Points on a hilly landscape, in no order, each with its height.
From any point a ball rolls to the lowest of the 3 points nearest to it. It stops when none of these is lower. Distance is the straight distance between rows; heights are no part of it.
mera height 7.6: [140 122 105 127 138 125 155 103 118 113 135 138 150 141 110 121 144 118
 123  94 100 126 147 120 133 131 130 133 111]
Mipof height 39.4: [158 148 104 145 125 153 131 144  80 101 146 165 132 107 115 111 141 123
 116  51 122 148 103 151 151 145 108 129 129]
Nik height 3.0: [ 90 114 170 112 123 128 109 158 160 149 131 125 107 167 153 144 118 125
 150 220 162 145 146 123 116 128 157 127 128]
zoz height 73.6: [168 125 129 142 113  99 119 108 154 125 134 105  81  66 136 149 155 159
 175  90 147 113 148  66 106  95 143 132 170]
fepob height 33.3: [152 146 141 116 120  96 119 125 166 130 118 107  96 116 139 145 138 146
 170 123 138 116 155  90 100 118 143 131 156]
Lazut height 31.2: [155 136 110 120 147  97 145  97 140 109 130 123 122 129 117 134 151 139
 138  90 131 109 165 115 121 113 130 131 122]
dova height 26.2: [122 127 166 132 103 116 112 172 171 142 136 145  90 153 150 145 111 132
 171 197 140 138 141 104 113 143 160 126 172]
zipu height 21.4: [141 127  97 143 134 137 150 117 102 113 136 146 155 133 107 114 142 107
 111  87 101 134 123 136 148 141 122 128 114]
luzov height 25.3: [168 127  93 133 158 118 153 116 111 105 163 149 115 100  99 111 151 134
 125  44 143 117 162 119 155 110 123 129 115]
dopib height 51.5: [164 136 127 132 123  93 122 110 157 123 125 106  88  92 133 146 149 154
 164 100 144 108 155  82 102 105 137 128 158]
kidat height 53.6: [169 157 112 141 130 158 123 160  68 106 145 164 111  96 115 111 145 142
 106  30 130 150  98 159 148 136  96 133 137]
rik height 28.4: [ 80 105 170 104 124 139 114 148 157 158 127 124 114 170 158 139 109 116
 137 226 172 140 136 130 114 120 153 131 118]
gukeg height 39.1: [169 123  99 137 157  93 137  96 137 105 155 129 103  90 115 133 159 145
 135  66 149 104 173 106 132 101 121 131 124]
Donis height 19.2: [148 137 127 111 142  99 134 102 146 119 124 111 117 141 130 141 142 140
 144 110 126 112 165 105 111 117 136 136 126]
nirad height 85.1: [171 117 109 156 121  97 115  99 140 110 150 108  79  58 128 148 171 160
 165  76 145 107 163  75 114  94 128 137 158]
zop height 35.6: [ 96 106 150 107 129 137 139 119 139 145 120  98 136 165 138 139 126 116
 124 167 117 128 142 120 114 120 135 134 103]
pataz height 22.7: [152 128 100 134 145 128 155 114 108 106 147 152 142 130 103 117 148 113
 121  68 112 124 143 126 145 130 121 130 117]
beza height 18.9: [ 97 103 128 130 127 146 149 110 126 141 115 108 162 148 125 122 122 106
 108 152  94 123 112 128 129 128 125 133 104]
gem height 11.4: [138 127 108 114 141 115 150 101 129 115 129 125 139 152 115 131 142 127
 127 105 103 118 156 117 120 126 133 131 111]
fir height 29.1: [120 137 169 125 107 110 110 163 175 145 131 133  84 146 147 150 120 136
 175 180 140 134 141 102 111 140 160 128 168]
mor height 46.7: [135 157 105 140 120 146  95 159  57  93 144 145 134  97 134 125 137 155
  94  82 121 161  87 186 141 146  95 114 116]
zipi height 23.3: [116 143 101 147 116 132  99 137  75 108 132 138 167  93 132 118 121 131
  91 122 123 160  81 176 156 148 112 107 115]
Fuzi height 24.8: [101 139 105 148 120 129 108 126  95 130 111 132 184  94 122 114 105 123
  88 150 117 141  73 171 157 148 114 103 117]
remu height 48.4: [167 127 111 129 144  88 128  95 146 112 138 118 102  96 124 140 155 152
 147  81 146 101 167 100 121 101 129 130 138]
med height 36.0: [163 146 106 141 132 151 139 148  80 102 150 170 125 104 113 109 140 126
 114  40 130 144 109 148 152 140 110 133 127]
pevav height 23.9: [158 130  97 143 137 143 149 127  93 106 148 161 137 114 103 110 145 114
 117  53 117 137 130 135 153 140 122 131 124]
zab height 67.4: [163 166 116 138 128 159  96 170  53  92 143 155 106  95 131 123 142 167
  92  48 126 147  86 178 137 138  77 125 124]
vuv height 78.2: [174 128 114 139 129  88 117 104 149 114 139 109  89  74 130 142 160 162
 161  84 146 106 162  81 115 101 132 132 154]
mif height 40.3: [140 140 166 129 102 110 115 151 177 138 119 130  83 125 137 148 124 139
 184 149 141 129 144  89 106 130 160 127 177]
Foma height 47.4: [ 86 109 165 101 128 139 126 137 151 148 122 105 121 171 147 142 120 121
 134 194 144 140 143 123 111 120 148 138 106]
Bezum height 30.8: [ 86 111 140 124 126 161 142 116 138 163  90 106 165 142 125 109  88  97
  98 180 115 113  89 150 132 130 117 130 118]
pilor height 36.5: [112 114 166 149 102 120 112 174 173 153 146 164  90 154 151 139 115 129
 176 217 144 127 137 108 121 143 162 128 177]
vudu height 19.7: [131 122 103 148 122 137 145 111 100 115 136 141 161 130 110 112 139 109
 111 101  95 137 115 136 149 148 122 126 116]
lemi height 40.7: [153 154 103 148 121 154 125 154  72 100 143 163 132 104 120 116 139 131
 108  57 118 158  96 164 150 147 104 126 127]
zilog height 25.5: [115 119 134 110 139 122 145 109 137 128 119 106 139 161 126 138 135 126
 125 137 103 118 148 112 114 122 132 136 109]
ligo height 31.1: [104 113 141 108 136 132 142 112 137 136 118 101 138 163 131 137 130 121
 122 153 105 127 146 115 118 124 135 140 106]
Dibi height 38.0: [114 128 152 100 132 118 120 129 153 133 124 101 115 162 143 144 129 133
 141 165 125 132 156 109 108 124 137 138 119]
Pozo height 26.3: [ 96 105 165 139 116 121 104 166 165 159 147 158 101 162 163 134 111 124
 168 252 169 143 133 127 121 135 157 124 151]
peka height 26.5: [157 135 116 121 143  91 132  96 150 116 128 114 109 117 126 142 150 149
 151  93 138 109 170 105 111 107 129 129 133]
dena height 29.0: [170 123  95 132 160 102 149 104 126 102 162 137 113 102 112 125 158 142
 128  51 149 111 174 110 145 108 124 129 117]
fom height 31.5: [150 145 133 114 124  92 122 115 160 124 118 109 100 120 134 148 139 149
 162 117 136 111 159  98  97 114 140 131 145]
dufa height 8.1: [124 130 101 154 117 136 120 130  87 113 133 145 168 109 118 115 128 117
 102 112 101 153  92 154 157 153 116 118 124]
buras height 23.4: [137 142 134 105 132 104 127 116 152 120 121 106 114 148 132 146 136 146
 153 127 123 118 167 105 108 122 137 132 127]
Pofus height 20.2: [ 98 106 122 136 122 146 140 113 120 147 106 112 169 134 118 116 114 101
  99 151  97 121  98 137 140 132 120 129 113]
Gef height 57.0: [172 118  98 145 145  84 125 102 138 104 158 115  92  73 125 141 170 160
 143  67 152 107 178  94 131  98 118 130 136]
gupef height 35.8: [ 80  96 158 100 125 154 138 128 149 156 112 100 139 168 144 125 103 104
 115 193 139 123 125 132 110 116 139 137 102]
Kobif height 27.5: [137 145 145 108 130 101 117 125 160 130 122 109 103 143 141 150 134 149
 159 136 129 124 160 102 103 124 142 132 141]
dor height 15.7: [110 115 109 137 127 137 147 106 112 128 126 125 161 143 115 120 130 104
 106 128  91 127 116 127 141 143 125 132 111]
Malaf height 12.7: [ 88 127 138 119 127 156 133 125 149 167  73 114 176 142 127 101  67 104
  92 199 123 107  68 176 127 148 108 122 130]
ranu height 27.6: [171 134 106 139 153 146 153 143  90 107 162 165 117  97 100 107 146 127
 118  24 143 139 133 131 161 121 113 129 118]
lago height 61.2: [ 97 136 118 135 128 136 116 118 122 152  82 120 189 118 119 108  77 114
  88 183 121 116  65 170 145 139 112 106 125]
Tiku height 9.7: [143 128 103 127 150 113 152 103 127 107 136 136 138 141 109 125 149 122
 131  84 114 112 157 119 131 126 127 131 114]
Fika height 59.3: [153 166 111 136 126 157  97 166  51  93 139 148 118  99 131 126 141 168
  88  62 126 155  88 185 133 141  87 122 114]
tef height 17.2: [112 125 169 131 106 113 103 167 169 144 138 139  92 155 149 143 113 130
 167 206 148 140 147 109 114 147 159 132 162]
Dal height 27.8: [141 144 101 152 119 147 115 143  73 104 144 156 155 109 122 116 137 129
 101  84 110 159  93 162 151 152 111 124 127]
Roda height 35.9: [159 144 149 122 114  96 119 125 163 127 117 112  89 101 136 150 138 148
 173 116 141 113 148  85 101 110 147 125 166]
nusa height 31.7: [169 142 105 141 140 153 146 142  84 104 154 167 119 103 104 105 139 125
 118  35 132 144 119 138 159 131 114 134 124]
Ruz height 29.2: [104 101 161 154 102 118 110 170 168 158 151 171  93 158 155 135 110 121
 180 246 153 127 130 118 122 142 156 125 170]
fevos height 66.0: [ 94 144 117 124 131 138 116 121 125 158  77 126 186 123 122 109  67 118
  82 192 121 116  64 182 142 148 112 101 128]
vib height 46.0: [ 74  99 171  97 125 151 130 142 156 160 127 116 127 175 149 132 103 110
 127 219 168 137 132 136 112 115 147 136 110]
fuvam height 42.1: [171 148 112 141 139 161 134 155  72 109 153 169 114 100 109 107 143 135
 110  24 137 147 107 147 155 131 100 128 127]
vefir height 36.1: [ 88 105 144 109 131 144 141 119 139 146 118  96 142 164 135 132 122 110
 116 169 113 124 129 123 119 121 135 137 101]
Gelo height 37.2: [129 156 102 146 115 143  91 152  60  99 139 143 152  95 142 126 132 146
  90  98 124 160  82 185 146 145 101 112 111]
Zabu height 49.8: [149 157 110 145 121 153 109 159  63  95 144 157 130 101 126 116 137 144
 103  69 118 160  86 173 143 148  97 123 124]
Zib height 78.7: [172 124 106 146 128  91 120  99 145 111 145 107  85  71 128 144 170 163
 157  83 151 109 163  80 114  95 128 132 153]
moku height 22.1: [ 77  98 162 102 119 168 145 131 153 166  99 107 150 168 138 116  87  96
 109 197 153 118 103 147 109 121 131 139 113]
boz height 17.1: [116 116 120 123 135 128 149 107 128 127 125 120 152 156 119 129 135 113
 120 123  94 121 142 118 124 126 129 128 111]
zir height 33.2: [161 128 104 129 152  98 144  96 132 108 141 132 115 120 112 132 149 136
 135  74 135 107 172 111 130 110 128 133 118]
sep height 15.8: [138 131 121 113 145 111 140 102 142 116 126 115 127 147 123 138 141 134
 139 110 111 117 166 114 117 120 133 132 117]
zufak height 35.3: [ 97 148 107 135 131 131 105 122 105 137  98 132 188  99 120 112  91 125
  86 168 125 134  65 178 154 143 112 100 119]
pega height 31.9: [ 92 114 122 137 121 146 130 113 126 155  93 115 177 123 123 107  89 104
  93 171 114 116  74 150 143 138 114 118 121]
Guf height 73.4: [171 168 123 136 134 161 102 168  54 100 138 158  95  92 124 125 146 171
  86  33 131 137  86 174 135 128  75 127 127]
tasu height 24.0: [100 118 116 142 122 141 124 114 114 147 101 121 178 117 121 112 102 106
  91 164 104 123  79 158 149 142 113 115 119]
Masan height 18.6: [102 117 109 145 122 140 134 114 108 139 115 125 175 126 117 111 114 104
  97 145  97 124  90 143 151 143 116 121 120]
kez height 16.4: [112 122 107 149 117 138 130 119  99 128 122 132 172 114 118 116 122 110
  99 128  97 139  90 148 152 147 119 120 121]
lomo height 12.1: [122 117 107 130 131 130 152 108 118 121 127 125 157 145 113 124 136 110
 118 115  90 125 133 125 133 133 126 133 110]
zela height 36.3: [137 145 168 127 102 111 111 161 174 142 125 131  86 134 145 151 117 137
 180 164 134 131 147  96 107 138 157 132 174]
dav height 46.3: [ 83 101 168  98 126 150 133 138 150 154 121 105 124 171 149 129 109 112
 125 202 154 136 136 127 114 119 146 138 108]
Miv height 37.9: [ 89 102 153 109 130 151 140 122 141 150 112  98 142 165 136 133 117 112
 117 171 123 124 127 123 116 117 135 139  99]
patu height 25.2: [125 127 139 104 133 117 133 113 145 123 123 106 121 162 130 141 136 133
 139 136 112 125 164 111 109 121 136 135 117]
Felo height 18.7: [ 84 109 168 118 122 128 104 159 166 159 140 140 109 165 157 137 111 121
 152 242 177 146 140 130 118 126 156 124 133]
gesil height 19.9: [ 79 101 148 114 127 165 148 121 145 167  92 102 153 155 132 111  92  95
 109 185 131 115  99 143 123 123 121 139 112]
nokek height 7.3: [ 82 102 152 113 126 171 146 127 154 168  87 103 162 157 135 105  78  93
 104 193 136 110  88 157 113 127 121 136 116]
pefod height 24.3: [162 133 101 135 148 138 152 123  99 106 155 161 130 112  98 110 147 115
 121  42 130 127 138 132 158 126 124 127 117]
Pavo height 23.0: [155 131  99 133 147 121 150 114 113 107 147 155 139 124 106 114 146 118
 127  64 116 122 149 123 145 128 125 127 115]
rulog height 23.6: [158 131 101 131 152 117 157 110 119 106 149 150 132 121 103 117 149 123
 127  57 129 116 159 121 142 117 124 126 116]
vek height 42.5: [ 92 117 123 131 128 150 131 117 129 163  83 115 176 126 122 105  82 101
  90 181 113 113  73 160 139 139 112 122 126]
Taga height 45.9: [103 124 167 106 122 124 113 143 157 139 127 111 108 165 148 148 124 133
 151 193 138 143 156 112 107 127 149 135 126]
zuka height 32.6: [123 139 159 104 121 113 115 132 156 136 122 108 102 155 146 150 130 141
 155 161 127 132 162 104 105 127 144 133 136]
togon height 20.3: [102 122 110 148 117 140 123 116 106 139 111 122 180 110 119 112 109 107
  92 152 105 130  72 157 152 144 115 111 128]
norul height 35.2: [152 147 157 117 111 100 115 134 168 135 121 114  87 117 140 149 134 148
 175 133 138 121 148  90 101 121 149 130 167]
Veg height 9.0: [103 125 166 124 116 117 105 162 163 144 139 132  95 157 153 147 117 128
 163 215 149 144 148 117 113 133 155 126 147]
lib height 42.2: [101 121 160 100 131 126 126 134 148 146 127 102 121 168 144 146 126 127
 135 178 128 136 154 117 106 127 143 140 111]
sugen height 36.8: [157 142 158 125 103 103 118 141 172 137 117 116  79 109 139 147 128 145
 179 127 140 124 145  78 104 118 154 125 176]

Call two points neighbours if one is among the 3 nearest of the other. Go from one point of each pair to the other, from neighbour to neighbour, staying as low as possible. Name the highest point that can't be avoided.
Nik, dufa -> mif
Malaf, nokek -> Bezum
dufa, mera -> Pofus

For each start below, name the point where the ball stops.
lib -> mera
lago -> dufa
Fika -> dufa
vuv -> mera
remu -> mera
zela -> Nik
